A landscape with many valleys, sampled at points; each row gives a point and its height.
From any point a ball takes the steepest step (drop divided by distance) to one of its 2 nearest points. It stops when none of these is lower. Distance is the straight distance between rows; heights are no part of it.
K_462: [ 20  -2 -32  -9   7 -34  47   3 -23 -50 -13  29  30 -21   5  38 -39 -11
  27  -5  23 -27  53 -26   8 -27  11  37  28  -2 -10 -12   6 -20  31 -21
   1  15   2 -27 -13   1]  h=43.7
K_640: [ 15  48  14  -3  29 -11  14  11 -54 -31 -35  51  13 -25   4  -1  -2  36
  37  61   5 -15  19  13 -18 -24   4  14 -28 -12  -7  10 -32 -11  40  12
 -45   5 -13  17  30   1]  h=66.2
K_669: [ -2  20   8 -40  22 -32  61  -7 -19   3 -14 -41 -24 -22   9 -46 -50 -32
 -12  17  -7  16 -11  -7 -11  -4  39  13  56  20   4 -25  31 -16  45  50
 -13  50   1   3 -16  -4]  h=37.8
K_281: [ 19   9  -5  -6 -54  53  -5  20 -21  15  -1 -19 -29  -4   5  50   9  10
 -19   3  20  19 -37 -16  58 -10  -4  35  -5 -35 -18  -4 -36 -16   7  16
 -26  38 -33  -3  -4   1]  h=24.1
K_881: [-14 -20  27 -26  51 -51  28 -19   6  14  -4  -7   5  17  10 -45 -51  -7
  10   2   2  15 -21  -3 -25  28  24 -18  48  25   2 -12  55   8  13  47
 -18  -6  37 -25 -30  -3]  h=41.0
K_928: [ 24  15   9  -9  10  -7  17  -3  16 -17  31  21   3   3  51  49   6  47
  36  13  -3 -14  -4  -2  48   1   0  45 -22 -23  -4  36 -20 -39   5 -31
  30  -1   6  45   0   5]  h=32.0
K_863: [-46 -11  -7  21  28 -34 -20 -18  47  22  -9 -19 -28   9 -30 -40  18 -79
   4 -24 -27  17  21   1  -5  15 -17 -11  30  15  -5 -20  29  40  -2 -23
  33 -16  20  23   4   9]  h=63.2
K_510: [-22  48  -5   7  -7   6 -77 -35  40   0  41  -6   4  -7 -23 -17  14 -35
 -44  15   8 -28  28  -2   3 -14   4  13 -39 -17 -37 -18  24 -23 -10 -14
  28  10 -53  15  21  -1]  h=56.7
K_982: [ 18 -12   2 -33   1   4  52  42  -3  20  24 -72  -4  87   4 -54  19  27
  46  -9 -21  17  17   5 -15  55  -5 -26 -15  21 -20  -8  -3  10 -10  13
 -42 -35  12 -15 -63  48]  h=27.1
K_518: [ 22  -6   6 -56   9   8  45  21  31  26  32 -61 -16  94  -1 -40  33  45
  43  30 -35  -2  17  10  31  32  -4  19 -10 -15 -17   9  21   4  -6  34
   8  -1   5   4 -59  61]  h=30.3
K_900: [ 32 -10  18 -32 -68  90   7   1 -20   0 -19  26 -21   4   9  24 -26  -8
 -13  -8  11  11   6 -21  59 -37  -7  53  18  -7 -16 -12 -26 -32  27  21
  10  42 -47  -4 -37   6]  h=19.8
K_61: [ -6 -42 -38  18  29 -35  -2 -37  93   3  17 -60 -30 -11  -1   9  30 -33
  29 -29 -23 -16  -1  19  17  -2   2 -19  48  10   2   9  -7  43  -4 -15
  90  11   8  -3  26 -11]  h=36.8
K_880: [ -6  10 -25  15  20 -51 -30  -4  33 -37  25 -24  16 -16 -14  -4  31   0
  10  11  -9 -42  -4  -5 -36   0  21 -10 -21  19   6  23  35   6 -13 -17
  51  -6   0  18  25   8]  h=50.2
K_526: [-21 -27 -47  -5   0 -58  -5  16 -21  19  -1 -66  -1  12 -15 -34 -58 -12
   5   6  27   6 -34 -19 -83  56  34 -21  33  26  12  15  11  19 -17  -1
  -3 -26  22 -41 -23  -1]  h=29.5
K_663: [ -1  17  -4 -22   0 -22  -4  18  17  29  50 -14  40 -24 -17 -23  33   1
 -90 -22  14   2   5 -45 -17 -37  -4  -3   5   3  16 -35  25  15   6  23
 -35 -18  -5 -37 -29  35]  h=25.9
K_764: [-54   0  32  60 -13   6  24 -19  -7 -39 -37  50   2  -1 -14 -32  -5  -9
  14 -10  21  -1  -1  46  74 -33 -32  30  17  31  -6 -14  68 -18  -8  -4
  28 -22  13  24  28 -25]  h=46.4
K_14: [-21  37  -6  17 -17  45 -32   5 -40  24 -31  48 -12 -25 -22  -5  47 -50
 -38  30 -24 -21  91  28  47 -45 -30  36 -20 -37  42 -53 -13 -23  10   0
 -72 -37 -54  23 -16   2]  h=44.6
K_752: [ 12  43  20  -3 -23  47 -41  10 -40  16 -25  20  29 -25  -6   3   1  28
 -62  13 -25  -5  34 -14 -10 -45  -9   3 -25  35  51  -3  23 -29   8   4
 -39 -12 -39  21  -7  47]  h=49.1
K_727: [-32  29  25  43  11 -12 -16 -41  -5 -44  -4  42  23 -48  16 -25 -17  47
  14  -3   5 -13 -14  13  51 -17 -13  39 -14 -37  17  25  30 -19  13 -17
   3   5  -6  34  33 -12]  h=42.8
K_581: [ -9 -31  -4  20   2 -27 -15  10  23 -28 -34  10  19  41 -18  39  50 -11
  25  -7  18 -33  24  14   5 -12  -1 -41 -29  84 -28  17  13  25 -11 -18
  34  -2  34  11  28 -18]  h=48.1
K_442: [-21  -4  39  -6  36 -19 -12 -32 -30  -8 -33   2   2   8   9 -35 -75  21
  -5 -37  -2  19 -59 -25 -12  42 -14 -32  32  19  29  15  25   7 -17  26
 -16   1  59 -32 -34  11]  h=38.2
K_171: [-30 -19  10 -10 -57  70  26 -24  25 -15   0  16  -9  10 -17 -17 -26 -36
 -10   9  -1  -1  54  21  46 -57   5  38  20   9  -5 -19  71 -20  11  46
  76  23 -19  33 -27 -16]  h=41.9
K_547: [-30 -32  12   3  15   5 -13  10 -81 -26 -44  45  29  27  15  10 -68  45
  35  40  10  30 -17  -6 -61  33   0 -30 -36  -1  11  10  -7   5 -12   0
 -54  -4  31 -13  -7  -2]  h=67.2
K_195: [  8 -15   1 -13  71 -77 -24 -17  32 -15 -27 -23 -21  15   2  21   7 -13
  32  14  11 -17 -55   8 -56  21  15 -59   7  68  -6  46  13  20 -26  21
  45 -24  44  -6  31 -12]  h=71.3
K_948: [ 41  18   7  -1 -32  35 -20  42 -31 -10 -31  28  19  11   3  45 -41  12
  -6  26   6 -19   6 -21 -42 -26  10 -22 -27  13  -9  17 -24 -35  41 -26
  11  39 -10  10  17 -40]  h=51.7
K_960: [-30   5  40   9 -40  41  39  -9  -6 -31 -15  46  14  24 -23 -33 -37  -4
 -10 -20   6   5  39  25  51 -31 -12  42   9  51   1 -17  83 -29   3   9
  50 -19   5  17 -19  13]  h=44.8
K_32: [  0 -42  -8  19 -14  24   2 -15   2  -6  27 -14  -4  26  57  22  64  68
 -21 -21  17   4 -57   6  20  50  28 -27 -19  -5 -28   2  -9  14 -14 -10
  10 -72  26 -33 -22  23]  h=19.1
K_245: [ 30 -19  40 -35   0  22  -3 -34 -15 -21 -12 -18 -22  37  42  19 -83  37
  42 -25   3  30 -44 -42 -20  21  -9 -13  39  -6 -31  39 -31 -23  22   9
  19  52  21 -46  -1 -35]  h=33.6
K_835: [-60  18  47  65   6  -5  14 -63 -29 -30 -26  43 -10 -66 -33 -41  -2  18
   0   6  12  11 -34  44  57 -17  -9  30  -5 -11  23 -13  38   8  -2  -1
  -4  -8  -3  32  56 -23]  h=44.5
K_133: [  0  32  10  -2  -4 -12  43  -4   2 -28  14  11  37 -65  26  22 -37   5
  12  35  26 -20  24  -9  12 -45  32  52  19 -28   1 -24  19 -18  60  17
   2  45  -7   4   4  -8]  h=41.2
K_230: [  31   27  -13  -46  -16   32    7   22  -53   -2  -21   10    6  -40
   15   27  -25   60   15   29    7   26  -18   -8  -18   -2   -2   43
  -13  -52   20   14  -44   -3  -11   21 -108   36  -33    7    6   51]  h=29.8
K_341: [ 15   7  10  -1   0 -14  -7  12 -23  17  23  15  36  11  -5  -6  13  18
 -43 -33  29   4 -25 -23 -31  25  -7  -4  -5   1 -13 -32  -5   1  -4  -6
 -49 -26   1 -56  -8  27]  h=20.6
K_733: [ -8 -13  16 -41  40 -49 -28 -26  34  -1 -14   7   0 -24   3 -14 -76  24
  38   5 -20   3  -9 -12 -10  -3 -11  -8  22 -18  23  42   4  24 -20  14
  26  -3  33  12  -7  11]  h=69.5
K_677: [ 56 -25 -19  17 -26  19  -2  13   5  39  34 -63 -34  -9  31  29  48  18
 -29 -29  -1  16 -68   7   0  39  -3 -16  24  -9 -17   2 -40   4  -8 -35
 -17  23   6 -41  12  -3]  h=26.3
K_70: [  5  19   1  19  17 -19 -52  -7   5  30  36 -28  -7  29  27  19  62 -19
 -67   9 -17 -21 -37 -24 -21  34  29 -29 -26   4 -21 -24   3  -4  25 -38
 -24   7  -2 -11  -3  -1]  h=56.3
K_372: [ 59  -9   9 -26 -22  78  23   4   6  27   4 -32 -26  42 -11 -33  36 -31
  -4   8 -34  21  50   4  64 -37 -20  14   9   7 -22 -41 -12   3  29  33
  17  33 -12 -34 -45  25]  h=41.3
K_847: [ 40  35 -30 -35  17 -41 -33  -6  10  11   3 -35  -1  30 -12  23 -25 -59
  -9  10 -31 -34 -21 -24 -75  52  24 -27  -1  36  -1  19 -17 -26  -3 -27
  50  36   2  -9  22 -21]  h=53.7
K_379: [-18 -13  -2 -16 -18  -9  29  46   1  22  23 -62   3  22 -19 -35 -16  31
  15  37  -8   5  -8   5 -61  17  36 -40 -15  36   8  30  18  29   1  41
  31 -20  -6  32 -18  22]  h=23.6
K_279: [  1 -14 -10  42 -27  25  18   7 -11  20  22 -30 -18 -14  38  23  55  40
 -27  12   3  15 -65  36  20  30  24 -10 -24 -20 -25   2 -20  -1  -6 -23
  -3 -31   0  16   8   6]  h=23.1
K_358: [-62  50   2  26 -28  61  -2   1 -29   5   8  38 -16 -14  -9 -24  -2   4
   7  21  21  -4   4  62  64   2  -6  81 -36 -65  14  -3 -25 -48 -32  14
 -24 -12 -63  38  -3   3]  h=39.1
K_181: [  1  35  -9   4  18  -7  -8 -17  66 -15  81 -12   9 -71  16  43  45  -1
 -33  28  12 -33  15 -16  -4 -62  35  12 -11 -46 -15  12   6 -12   0  -9
  29  37 -50  25  37 -25]  h=53.8
K_201: [ 46  14 -21  -9 -12  14 -10  17 -11 -10   0   0  -6  49   9  51 -17 -22
  29   4  -9  -9 -29 -14 -38  24  25 -31 -17  44 -30  28 -39 -12  13 -49
  51  41 -15   2  35 -40]  h=52.7
K_692: [ 17  15  43  -8  14  20 -36 -28  18   9 -13  24   9  36  38   8 -35  13
  -2 -21   5  32 -39 -36   8  19 -31   5  31 -34 -24  -2 -18 -34   3 -15
  16  22  21 -12 -17 -20]  h=36.2
K_652: [ 24 -29  -3 -32  15 -15  61   9  18  -6   0  21  14 -20   0  37  -5 -15
   9 -32  20  20  43 -16  28 -50   7  29  22  -3 -21 -16 -23   0  10  29
   8  14  -5 -20 -21  -1]  h=45.8
K_445: [-12  21  21  23  21 -27 -54 -48   6 -13 -10  45  28 -23  20  17 -20  47
 -16 -21 -21 -22 -50  -8  15  -8 -13  -1   1  -3  43  45  26 -12 -18 -31
  14  -6  32  19   4 -17]  h=41.1
K_872: [ 15  25 -26  35  16 -30 -52  13  23 -28 -23  34  18 -61   3  18  -8  -9
  15  46  -5 -41  30  -1 -31 -64  -4 -11 -16 -49  16   3   3  -4  26 -23
  -4   6 -11  13  67 -53]  h=72.8
K_868: [ -5 -43  -2  -2  74 -48 -28 -37  22   4 -41  -6 -24 -20 -15  23   0   1
  24  -4  26  16 -51  26 -51  23  -9 -59  32   5 -24  13 -20  52 -31   8
   3 -32  59  -5  29   0]  h=71.7
K_856: [ -5 -19 -33  11 -23  -5  38  12 -23 -32   1  -7  -7  13  20  35  23  55
  38   4  -2 -20   1  13  56   0  34  30 -13  -1   9  15  -5 -20   4 -43
  -6  11 -16  16 -11  14]  h=29.4
K_523: [ 30  50  16   5   9 -27  35  22 -38 -14 -18  28  19 -37 -23  18  38 -27
   4   5   6 -16   9   7  -6  -6  17  17  -9  29 -19   7 -53 -13  10 -20
 -45  19 -26  -2  44  23]  h=65.6
K_723: [ -6   6 -10  -5 -28 -16  68 -16  -8 -13   9 -32  -3 -54  -2 -39 -68  27
 -33 -21  17  23 -28  -8   4  24  53   0  67   5  15 -34  47   9  32  46
 -12  44   9 -12 -16  10]  h=34.1
K_475: [-22   6  26  22   2  21  -6 -16 -11  21  21 -17 -14  44  39   1  64 -31
 -56 -24 -13   7 -25  -7  44  34  -6  -1 -10  24 -28 -45  28 -32  15 -19
 -36   8  16 -12 -23  -5]  h=57.8
K_548: [ 27  35 -17   7   6 -41 -32 -10  63 -14  47  -9   4 -60  -3  16  -7   7
 -12 -20   0 -49 -20 -23 -40  -5  -1 -12 -22   1  15  47  -5 -13 -25 -34
  26   2 -33  -6  36   4]  h=51.1
K_139: [ 16   7 -23   2  23 -24 -24 -25   8  -9  27 -52  -3  30  13   5  10 -35
 -27   7 -16 -16 -30 -26 -39  28  34 -22   0   5 -42 -32  18 -16  33 -26
  56  41   3  -2   6 -20]  h=54.9
K_895: [ -9  37 -26  35 -17  -8 -58 -25  16 -18  28 -17   8 -15 -14  -7   7 -32
 -62 -16  17 -25 -20  -9 -38  11  12   1   0   1 -36 -39  39 -49  -2 -46
  30  28 -11  -9  28 -33]  h=56.2
K_10: [-36  29  -6  26 -25  21 -37 -24  44 -17  61  -9  -6 -29  21  36  36  -2
 -35  29  14 -46  -7   4  41 -47  20  18 -38 -48 -25  11  28 -34 -16  10
  50  25 -42  18   1 -33]  h=55.1
K_185: [ 34  11   7 -21 -21  34  15  30 -36  -5 -25  32  15  58   8  12  13 -23
 -35  22  -7   6  22 -27 -23  -4   7 -34 -25  58 -16 -40  25 -24  29   5
  -1   8  23   5 -24   6]  h=24.7
K_915: [ -4 -35   7   3 -26  27  61  22  29  -3   1  28  -2  48  -4  30  19   8
  42  -3   4   6  45  15  46 -24 -17 -16  -5  19 -22  -2   0   4  10  16
  63 -13   4  30  -3 -34]  h=45.7
K_443: [ 40  48  11 -12 -41  33 -20  25 -23   4 -13  25  16   1   1  13 -12  32
 -20  -2 -25 -18   4  -5 -39 -13  -3 -12 -45  12  29  36 -22 -29 -22 -29
 -22   4 -30  20  27  21]  h=50.6
K_304: [-58  -7  31  10 -38  43   5 -10  13  -3  14  12 -11  16  -4  -3  30 -49
 -44  11  -8  10  25  -7  47 -52   3  -7  -2   4  -7 -36  35   1  16  56
  29  27 -29  30 -12 -43]  h=38.5
K_130: [ 15  34 -55  45  -7 -12 -22  22   8  -7  15  19  30 -68  -9 -12  12 -20
  -9   4  16 -49  39  30   6 -40   4  25 -27 -45   9   3  17 -27   6 -58
 -17 -11 -12  -8  36 -25]  h=73.3
K_267: [  0  -5  18 -39   5  -7  33  14 -67  -9 -20   4   3 -44 -10   0 -59  18
  35  10  33  28 -19   3 -42  24   3   5  14  32  22  72 -22   0 -36  41
 -35  -3  -3 -15 -13  -6]  h=33.7
K_312: [ 40  18 -14  -5 -41  13   5  21 -30   5   1  -7   5 -51  -9  38  17  29
 -26  -5  20  24 -29 -15  11  -5   9  18  -5 -42  -6 -18 -69   3 -12 -25
 -79  22 -50 -18   4  37]  h=27.3
K_478: [ -1  27  -7 -20 -19  12   4  -2  57  44  60   5  35 -56 -28 -20  -3  15
 -57 -13  33  30   8 -11 -19 -28   2  23  11 -44   3 -29   4  18  -7  26
  -9 -20 -36 -22  -1  30]  h=30.6
K_755: [-18 -27  33 -46  63 -26   3 -10  20  -2 -20  -6 -37  -8  17  -3 -31  18
  66  31  -8  27 -22  -3 -36  20   9 -38  23   2   9  51 -29  35  -6  52
   5  -3  19  18  -1 -14]  h=70.1
K_606: [ 20  41  -6   7 -23  31 -16  30 -12  15   6  28  11 -12  -1  47  52 -43
 -35  48 -18 -21  60   3  25 -55   2  -3 -47 -33  -8 -30  13 -31  24  -2
 -18  13 -27  31  14 -22]  h=31.9
K_66: [  6 -26 -14 -15 -20  41   9   9  35  33  33 -59 -11  30 -30 -26  57 -55
   0  -9 -49  -6  83 -27  81 -36 -23  27 -15  15  -7 -19 -10  31   8  33
  24  23 -43 -33 -53  35]  h=37.9
K_853: [-25 -52 -20  35 -22   2  25   5  15 -47 -36  32 -10  49 -15  34  13  -7
  53 -20  38  -8  33  40  30  10 -12  -7 -13  33 -44 -15  16  14 -11 -27
  44 -27  43  13  20 -46]  h=47.1
K_173: [ -8 -15 -12  -4   7 -27   7  18  34  35  30 -49   0  23  -5 -10  77 -69
 -12 -10 -56 -18  73 -23  64  -9 -15   4  -4  -1  32 -30 -10  34  28   1
  -5 -22 -17  -5 -43  31]  h=34.2
K_31: [-21   8  11 -24   4 -26  44  26  -2  35  -6 -42 -26  34 -42 -58 -13 -10
   1   3   6  36  14  29 -62   7  -2 -17   6  44  12   8   1  54 -19  59
 -14 -48  13   0 -11  37]  h=20.0
K_675: [  9  48  21 -33   0   6   8 -14 -63   6 -19  16  12 -50 -25  -6 -55  28
  13   8   7  30 -17   5 -64  10 -16   2 -11 -20   9  41 -64 -14 -18  12
 -65  22 -26   4  27  14]  h=31.8
K_639: [ 31  29  26 -20   3 -11 -25  -2 -47   3 -31  20  38  31 -18 -17 -27 -25
 -41 -21  11 -15   7 -25 -54  22 -16  -7 -10  61  -7   7  -2 -33 -22 -14
 -28  -8   6 -40  -5  47]  h=15.4
K_73: [ -8  12   3  10  26  -9  -4  35 -74 -22 -31  54   9  10  16  -7 -18  24
  42  64   5  -3  -1  15 -54   6  10 -24 -40   1  17  24 -21  10   9  17
 -79 -25  31  17  38 -16]  h=66.7
K_845: [-19 -37 -13 -15  15   2  11   3 -40 -33 -20  35  18  15   2   5 -63  36
  79  12  29  39  16   0 -18   1  -1   6   6 -41  13  -4 -14  38 -13  27
 -33 -18  16  15 -10  -7]  h=67.8
K_834: [ 21 -15 -23 -23  -6 -17  -4  33  23  26  35 -65  -6   7 -20 -23 -25  29
 -12  10   9  20 -36 -15 -65  22  20 -28   3  -7  -7  38 -19  41 -23  29
  24 -32   7 -28 -24  30]  h=26.4
K_485: [-16   4 -26  51   0 -47  27  19  19 -38  25 -37  21  15 -12 -18  63 -17
  -3  15   0 -49  17  27 -20  -8  16 -37 -35  89 -21   3  47  17  12 -19
  58  -2  23  16  40 -10]  h=49.2
K_885: [ 10 -17  19 -29 -15   3  -4   0 -19 -26 -48  66  39  70 -16  11 -34   5
  -9   3  23  -8  10 -27 -39   5 -20  -8  -6  64 -21 -16  41 -20 -13   8
  16 -13  23 -29 -28  17]  h=20.4
K_801: [  2 -29  28 -34   1  -2  55  -9 -49  -9 -33  -9  -7  -2 -12 -32 -79  23
  36 -46   8  52 -27   5 -25  42 -27  -9  41  33  47  39   5  22 -48  44
 -34  15  38 -37 -23  13]  h=35.7
K_575: [ -9 -59 -14  43  -2  -3  -3  34  -1  39   2 -37 -29  33  41  -3  50 -14
 -11 -47 -16  25   0 -22   7  45  -6 -37  28 -23  18 -28 -21  34  13 -30
 -27 -31  36   1 -12 -15]  h=61.3
K_545: [-10 -19  41 -23  17 -12  82  33 -15  42   7 -59 -26  55  -9 -45  39 -25
  39 -19 -22  22  26  23 -31  41 -32  -7  17  66   2  -1  -1  19 -12  23
 -22 -44  27 -15 -20  50]  h=23.8
K_299: [-49   0  16  29 -13  30 -52  -4 -12  -3   8  70 -13 -13 -19   3  19  12
  13  -2  28 -19   5  40  56   1 -21  50 -50 -41   7   3 -35   1 -50  -5
  -7 -63 -42   2   9  -6]  h=36.7
K_23: [ 33  22  23 -14  -8  41 -40  36 -15  13  -2  41  31  46   2  27  21 -36
 -32  59 -35 -27  56 -13  14 -36 -19 -33 -74  25 -21  -9  20 -28  30  13
  27  14  22  35 -15 -24]  h=28.6
K_412: [-27 -43  -6  -6  18  12   0  -4  40  23  25  16  13  13 -20  -8  74 -21
   2  -7  -3 -10  41   9  55 -28 -30  17 -20  -5   0 -25 -15  56  12  32
   1 -40 -25   5 -36  22]  h=30.1
K_560: [  6   5  19   1 -27  16  65  -1 -24 -12   2  27   9 -49  -5 -14 -43  24
 -22  -5  11  22  10  -1  30 -39  17  46  54  -4  17 -40  41 -21  34  25
 -24  16   0   8 -19 -11]  h=38.1
K_673: [ -1 -31  -4  21 -28  45   0  39 -45   8  12  -7 -13  67  41  21  57 -36
 -26   8  13 -11  -2   7  24  48   7  -8 -21   4 -22 -34  16  -1  24 -29
 -42 -19  23 -17 -31 -20]  h=59.3
K_286: [-12 -30 -21   2  14 -15   2  16  22  11  31  16   4  11   0 -22  49  36
  22  -9 -10   4   6  17  12   6  -3  19 -17 -42  -2  -5 -34  38 -21   6
  -8 -54  -7   5 -11  37]  h=26.8
K_908: [  0 -19 -14 -20  -1   7   9   2  40  21  23 -24  19 -25 -32 -14   0  46
 -12   6  32  39 -56 -18 -48   6  13 -10  -1 -45 -21 -23 -27  37 -15  20
  13 -11 -29 -17   3  13]  h=29.3
K_86: [ 53 -34  18 -17  18  25 -13 -16   9   2  -5 -23 -44  21  29  16   0  28
  14 -28 -13  25 -75 -26 -20  31 -10 -25  43  12 -21  29 -62   4   2  -2
   6  57  20 -59  32 -68]  h=31.3
K_854: [ -2 -30 -26  37  -9  27 -34  20 -21  19  -4  21 -20  30  39  13  26 -53
 -28 -21 -20  26   9 -11  -4  32 -25 -12  -5 -34   8 -26 -26  -3  20 -49
 -33 -11  31   9  -2 -36]  h=60.5
K_384: [-22   8  51  -4  38  -6 -46 -62  11   5 -14  27  -1   1  35  24  -4  24
 -43 -15 -26   7 -44 -56  33  -8  -5  -2   6 -20  10  -8   3 -15  16   3
  -1  28  18   2   2 -27]  h=38.7
K_689: [ 10  11  28   6  -2 -28  20  -4   1  -1 -25  24  14 -20 -33   9  33 -50
 -14 -23 -12 -15  19  -3  -9 -16 -20  11   0  67   4  20 -17  11 -12 -26
  11   0 -22  -2  32  32]  h=64.8
K_39: [-13  -5 -11  21  41 -24 -81  -5  19  -1 -39  40   9 -40  -8  28 -16   4
   1  25   5   3  -1 -13 -40 -32 -11 -54  -8 -58  23  -6 -14   8  -2 -29
 -14 -13  19  30  46 -54]  h=72.5
K_887: [-23 -41   0  19   9  -7  -5 -14  -8 -22   6  -2   8  51  31 -19  18  50
  16 -15   1   4 -14  18  20  42  11 -17 -29 -27 -23 -24  27   1  -9 -10
 -13 -45  14  -2 -36  22]  h=23.4
K_206: [ -3 -19 -17 -17 -24 -22  59 -25  -8 -22  -2 -60   4 -14  24 -25 -76  78
   9 -37 -14  -4 -45   7  26  37  49  19  44   0  26   5  32 -25   1   5
   0  58  27 -16 -38   9]  h=29.9
K_149: [-12  11 -43  19 -37  31 -31  21  19  16  13  45  26 -45 -27  -9 -32  -4
  17 -28  16  -1  36  23   6 -11 -30  36 -23 -72  35  24  -7   2 -27 -37
  28 -48  -5  24  11   7]  h=74.3
K_350: [-62  26  29  24 -21  22 -29   2  -7 -13   2  47  -8  -5  -3  17  41 -43
 -51  53  24  -9  46  12  43 -60   6   3 -29 -25 -10 -42  33 -13  11  34
 -14   2 -39  35  22 -67]  h=35.2
K_594: [-10 -30 -14  27  33 -48  -5  -8  13  21  -2 -50 -43  -1  15 -35  22 -66
  -5 -30 -20  19 -19   1 -28  36  -7 -33  55  -4  11 -16 -14  47   6 -24
  -1 -22  43 -18  10   0]  h=62.3
K_686: [ -5 -15  -1 -11  55 -28   3  11  35   9 -38  11  -9  28 -29  -8  28 -70
  38  -8 -31   9  36 -10  -8  -4 -40 -10  27  42  18  -1 -21  27  -6  -9
   3 -21   4   3  16  25]  h=64.0
K_549: [  26    7  -33   19    2  -22    2  -26   59   -6   57   -9    1 -102
    2   38   22   23  -12  -16    6  -27  -33   10   14  -18   34   18
   24  -22   23   26  -31  -12  -20  -25   23   14  -47   -6   39  -14]  h=52.3
K_883: [-20 -13  -1  19  18 -15 -17 -26 -11 -29 -47   6   4  -9 -41 -30 -77  13
  78  21  32  46 -16  31 -30  12 -28   6  27 -14  -2 -24  27  54 -28   6
  -8  -7  47  19  13  17]  h=68.3
K_973: [  2  -8 -21  15  53 -37 -88 -29  28   2 -58  10 -15 -21 -25  27 -15 -26
  13  25  18  -4 -30  19 -89   4 -17 -66  18  -3  14  16  11  52 -21 -36
 -11  -7  53  17  38 -20]  h=72.1
K_951: [ -4  35  14  16 -25  59 -46  -8 -46  15 -48  59   3 -31 -31  -3  22 -29
 -69 -26 -21   5  59  11  10 -35 -46  26  -5   5  40 -44 -18 -10   1 -15
 -37 -26 -64  -2 -14  37]  h=46.8
K_746: [ 13 -52 -46   4  -6 -30  37  14  43  29  14 -59 -31  20  -5 -24 -15  -6
  31 -46 -35  11  11   0   1  12  12 -40  46   8  11  16  20  29  10   8
  53  19  23  -5  -1 -16]  h=34.7
K_529: [ 44 -18  17 -25 -28  51  30  29  20  36   3   2 -18  47  -3  13  11  17
   6 -23 -34   8  30  -6  29 -28 -21   1 -13  26 -11  -1  -5  -9  15  27
  26  13   2   0 -44  13]  h=43.8
K_83: [ -5  43 -22  40 -10  21 -12  20   8  22  13  50  22 -48 -29 -23   0 -27
   5  15  30 -28  59  53  28 -45 -30  53 -26 -70   7   4  12 -45 -21 -18
  19 -38 -33  26  33  -5]  h=73.8
K_41: [ -7  14  10  -1  -2  29 -28  -2  -5  -9   9  46 -13  16  27  28  16  -4
  37  -2   1  -4  20  -1  53  15 -26  39 -46 -29   6  26 -60 -29 -22 -44
  -3 -12 -14  23  -5  15]  h=34.3
K_99: [ -9 -14   7 -15  19  -4  -3 -37  18  13 -14   6   2 -44 -34 -38 -68 -10
  23  -3  -1  41 -11  -9  -3  17 -48   1  45 -44   5 -12 -13  35 -12  12
   9   1  21  11  10   9]  h=68.9
K_744: [ -6 -16   0 -29  32 -52  -5   0 -11 -17 -17 -34 -18   3  17  -2  -7  28
  32  20  -9 -14 -45   0 -38  40  39 -34 -22  50  10  79 -28  32 -33   3
  16  -3   4  17  -9   7]  h=70.8
K_719: [-31  58   8  -6  -9  45 -18 -22 -27  29  -2  31 -17 -19 -24  -3  30 -33
 -27  10  -4 -15  35  42  79  10 -21  75 -10 -63  26 -50 -25 -42 -18  15
 -62 -11 -77   2  -6  14]  h=41.8
K_127: [ 74 -31 -25  -7   9  19   9  33  16  23  39 -28 -27  23  39   3   5   4
  12 -55 -11  29 -37 -17  -6  34 -12  -3  34   5  -7  43 -39  -9   8  -9
  -2  36  34 -70   7 -14]  h=28.9
K_980: [  3  13 -29  -9  -1 -43  59 -14  10 -40   4 -43   3  -9  34  13 -19  42
  30 -10  -3 -37 -11   9  50   2  45  11  18   5   8  21  25 -28  15 -17
  10  52  16   5  -6   3]  h=26.1
K_832: [  -8  -51  -35  -19  -17  -30   53   13   -5    6   -3 -116  -11   38
    6  -36  -25   11   16  -23  -10  -13  -18  -14  -41   41   45  -47
   50   29    3    9   22   23    4   12   18    2   34  -27  -31   -7]  h=32.4

Call two points neighbours if one is among the 2 nearest of the other. Go from one point of each pair to the other, from neighbour to neighbour, staying as low as possible. Name the highest point that can't be avoided.
K_980, K_32: K_529
K_639, K_31: K_478
K_900, K_980: K_881

Where does a ball stop that starts at each point below?
K_442: K_900
K_880: K_32
K_835: K_32
K_847: K_980
K_960: K_639
